Points, in no order, along strands that fork, close into loops and pass close to each other.
In the rows, 128 means zero.
Two points are linked if the straight distance between their rows is under 88.4. Some points are linked to none.
q64: [150 132 115 146  81 136 118  96 177 210  98 153  96 109 112 118 112  92
 155 143 132 147]
q288: [103 150 154 149 127 148 130 129 156 203 121 137 114 107 171  79 129  75
 119  93  70 118]
q29: [151 130  79 142 131 144 158 144 130 118  77  62 150 107 131 139 131 171
 167 174 164 152]
q439: [112 147 145 181 129 161 125 139 165 183  99 105 105 111 180 107 113  91
 119 100  78 123]
q491: [112 102 134 130 140 115  65 124 127 121 130 179 113  92  93 129 128 119
 126 159 126 139]
q158: [118  74 143 147 178 130 119 115  99  84 154 167 160 141 115 137 157 138
 137 159 149 139]
q697: [158 140 131  67 107 104 101 127 132  83 147 182 128 139  56 127 150 149
 126 125 145 110]
q787: [128 114 153  78 141 122 133 122 101  38 157 150 183 147  91 141 160 163
 134 151 142 133]
q403: [124 102 167 117 144 106 120 131  95  68 138 137 130 130 116 131 120 140
 122  91 133 131]
q852: [114  70 147 138 168 103  97 113  98   4 174 145 172 135 135 123 144 149
 123 158 141 103]
q739: [ 95 155 152 170 117 148 134 139 116 144 127 123 110 154 165 143 121 100
 116  97  67  97]
q705: [124 123 106  62 121 113 119 140 139 104 164 146 164 137 110 113 137 155
 123 141 155 116]
q97: [112 115 154 122 166 128 155 143  92  78 159 108 166 123 155 126 150 141
 134 152 139 150]
q414: [118 175 118 142 100 133 122 141 152 179 119 140  87 144 144 116 117  77
 128  69  61  73]
q661: [141 156 113 125  87 121 150 122 184 181 123 107 104 135 136 140 130 125
 125 127 113 125]
q284: [104 121 132 148 142 132 142 109 102 113 132 115 134 141 172 167 113 158
 121 143 118 130]
q915: [142 148 119 127 123 125 131 158 112 113 112  72 108 113 138 121 115 134
 116  90 146 129]
q654: [104 174 142 141  98 129 107 146 138 139 113 119  83 133 162 139 115 102
 117  82  65  76]
q898: [131 138  88 186 122 149 138 128 140 161 103  78 115 107 172 145 113 154
 111 152 140 113]
q676: [125 146 145 145 130 149 171 119 118 135 129  96 125 168 161 150 127 138
 117 136 123 158]
q210: [158 161  95 150  98 161 143 114 135 186 101 108 107 127 139 121 108 105
 145 158 138 143]
q943: [155 156 123  98 112 109 123 117 120  77 107 109 107 157 117 162 100 159
 117 105 121 115]
q45: [143 111  99  74 133  94 122 135 132  83 144 124 161 136  99 134 130 189
 118 123 152  93]
q892: [ 93 129 140 193 146 146 105 128 147 182  92 125 104  92 172 115 125  97
 127 144  73 141]
q363: [134  91 108 118 163 131 131 146 116  76 112  86 164 132 129 134 133 177
 144 144 167 135]
q659: [117 159 116 147  82 113 126 122 163 167  96 120  87 112 158 153 102 146
 131 141  94 130]
q944: [117 120 148 151 144 133  85 123  98  79 131 100 113 141 150 139 110 106
 114 124 112 127]
q546: [103 145 114 119 105 132  98 144 145 165 141 172  97 152 122 116 113  81
 125  93  87  72]
q858: [157 161  96  93 106 148 179 142 155 146 120  73 153 148 126 115 140 140
 150 139 159 147]
q615: [123 148 119  79 115 100 122 144 141 129 143 127 127 125 138 126 132 134
 111 127 143 122]
q780: [159 136 146 139 112 142 148 113 137 208 124 187 121 107  87 102 139  81
 151 127 148 166]
q875: [150 165 113 159 101 148 183 102 153 229  86  96 109  90 179 100 112 113
 126 120 137 151]
q247: [127 121 136 123 119 119  62 132 104 101 153 187 109 133 100 130 118 110
 117 116 100  85]
q265: [156 139 111  88 112 139 130 129 132 127 131 146 136 142  77 128 136 114
 149 139 159 149]
q392: [146 128  88 182 132 139 136 146 127 123  88  65 121 103 144 157 123 167
 132 152 153 124]
q895: [128  83 136 129 156 111 113 149 152 117 131 129 150 100  87 114 152 146
 123 140 155 167]
q997: [127 153 116 108 100 124  74 125 133 141 136 183 104 139 106 132 109  96
 124 134 101  96]
q702: [159 159  94  98 102 125 142 119 139  92 123  90 122 181 127 152 104 148
 110  96 137  92]
q501: [115 108 146  85 165 134 169 129 106 146 142 143 168 113 116 102 148 127
 140 121 169 163]
q966: [117 100 145 121 142 116 100 124 137 131 128 170 130 110  83 129 155 137
 129 173 145 180]
q991: [ 86 133 173 155 162 148 125 119 125 172 139 126 134 110 198  71 127  75
 103 105  84 122]
q293: [151  90 111 133 142 111 122 122 129  98 105 117 137 134  85 162 115 192
 130 122 143 119]
q74: [131  75 112 128 182 139 133 128 106  69 133 153 187 140  83 135 168 157
 162 177 159 144]
q585: [115 130 152 162 141 145 108 138 140 144 119  97 113 122 163 107 112 105
 102 107 111 135]
q773: [124 142 128 164 108 152 118 104 157 216  96 151  91 120 136 105 103  80
 140 136  98 129]
q565: [141 140 146 139 126 158 139 119 126 201 144 176 138 131 112  92 149  63
 126 122 120 132]
q930: [150 157 110 116 108 131 175 126 168 149 133  93 128 152 127 136 138 150
 135 122 140 128]
q733: [121  94 116  87 157 128 146 145 138  78 124 109 184 119 105 124 149 182
 153 136 166 157]
q926: [110 117 165 137 137 138  94 136 125 106 139 122 115 128 144 105 107  78
 108  87 100 129]
q156: [163 164  96  91  75 132 130 117 140 141 114 142 105 148  91 135 113 113
 154 153 154 142]
q957: [150 137 118 120  97 111 114 111 123 119 109 137 103 144 106 170 101 150
 131 117 106 115]
q537: [158 108  90  65 131 118 121 146 112  76 126 137 180 134  60 115 130 167
 146 123 169  94]
q215: [176 148 100 152 116 157 180  99 160 212  91  83 135 101 161  88 123 105
 144 141 169 164]
q882: [ 83 121 163 167 163 140 114 120 124 127 137 111 128 114 193 113 125  94
 111 135 100 144]
q183: [147 148 124  79  86  85 117 130 132 126 134 180 106 113  63 141 135 152
 125 131 135 127]
q325: [141 148 109 123  70 134 146 104 192 202 127 148  95 130 103 122 129 105
 145 129 135 131]
q55: [124 138 132 121 123 132 122 154 122  98 180 119 139 140 139 114 141 102
 106 119 112  90]
q329: [112 118 142 157 123  97 106 141 116 102 114 109 103 100 158 161 121 171
  98 119  87 110]
q384: [ 96  88 157 171 173 137 137 120  87  89 162 119 140 146 177 130 139 105
 112 111 122 112]
q732: [132 124 114 135 132 125 144 132 111 157 118 132 121 101 120 137 134 131
 145 156 141 153]
q394: [120 129 157  87 145 114 140 135  92  83 154 137 162 123 124 136 151 148
 143 162 141 153]
q453: [150 127  81 146 125 156 158 119 134 178  96  94 142 111 144 107 116 124
 156 167 174 152]
q798: [ 89  70 162 132 167  94  98  99  94  29 158 154 145 141 149 126 117 151
 115 134 116 113]
q314: [132 120 138 131 136 107 112 156  99  96 126 100 110 109 115 125 116 143
 115  88 129 113]
q641: [157 147  89 100 114 141 166 144 143 110  93  77 157 122 108 134 134 165
 167 155 165 155]
q22: [108 107 154 158 167 133 157 140 100 100 166  84 154 130 167 107 143 122
 109 117 135 122]
q636: [123  81 140  93 162 121 115 131 101  40 152 171 195 141  81 127 175 161
 151 172 160 137]
q42: [158 156  89 124  77 125 138 105 125 163 104 116 102 116 118 153  97 123
 167 155 135 135]
q199: [134 156 129  94 123 123 128 149 123 141 131  93 119 118 137 107 119 102
 121 107 144 146]
q375: [131 163 109 102 112 139 146 129 133 110 138  89 120 188 162 141 115 122
  96  79 134  87]
q470: [110  95 142 117 144 105 111 119 107  65 159 142 143 146 133 139 117 149
 113 112 122  92]
q521: [115 126 142 131 117 110 115 124 140 137 124 151 105 141 132 153 111 129
 118  92  95 119]
q162: [127 142 134 128 123 135 158 142 139 132 170 105 144 157 149 114 157 112
 102 111 120 105]
q390: [127 129 155 148 116 130 120 116 127 176 117 182  94 106  98 130 130 101
 138 127 118 158]
q788: [122 124 132  93 122 114 138 137 143 176 154 189 127 107  90 107 146 126
 120  99 160 133]
q515: [108  99 108 129 161 137 150 124 122 116 120  97 152 128 162 150 132 171
 133 161 153 150]
q475: [ 90  97 153 181 168 126 142 116  87 108 134 135 123 147 168 154 123 124
 130 139 108 134]
q77: [125 117 109 203 140 146 147 126 138 179 118  99 120 115 158 141 131 125
 119 137 119 114]
q965: [116 115 139 180 148 150 111  96 130 202  96 152 102 103 150 114 123  87
 146 157  97 159]
q98: [113 142 126 148 106 107 103 132 138 132  98 103  97  97 164 149 116 159
 111 144 101 121]
q435: [150 150 107  82  92  94 127 135 152 164 136 172 104 100  77 118 137 125
 135 117 156 125]
q130: [166 118  92  86 116 136 128 133 126 104 122 134 148 150  56 131 129 156
 156 142 164 127]
q760: [107 164 138 136 113 134 161 138 131 122 159  96 133 164 191 128 137 124
  96  96 108  89]
q242: [118 142 133 118 112 104  86 144 117  94 165 139 120 135 128 121 133 109
 106 108  88  70]
q880: [144 115 150 124 155 145 148 127 141 178 128 134 138 118 106  85 132  88
 125 100 154 170]
q631: [146 140 147  58 125 119 135 131 123  53 141 163 161 149  58 138 153 165
 133 121 148 137]
q321: [116 124 167 124 136 122 135 128 130 154 125 145 118 121 122 134 119 118
 124  98 110 159]
q931: [114 103 147 150 151 123  72 116 107 101 121 144 110 124 130 147 111 117
 119 141 109 143]
q750: [116  87 140 172 168 125 130 121  74 107 144 171 129 141 120 159 148 127
 137 144 122 137]

A piece is all that can be reached along the links. How many separate loops has the piece of each point below (a circle has one, a figure eight two, a Y none), and how many tips (points with one link)?
q705: loops 0, tips 2
q565: loops 0, tips 2
q158: loops 1, tips 3
q77: loops 1, tips 3

A fork is a point with three links, a tip a point with one. Leave the first point through the second and follow the links. Name the first fork or tip that comes.
q45, q537: q875
q55, q162: q565
q265, q130: q852
q321, q521: q739
q77, q898: q661

A tip is a point with one link. Name the tips that can be reached along the links from each point below, in the order of the rows.
q210: q852, q875
q780: q739, q565
q491: q895, q329, q77
q363: q676, q733, q788
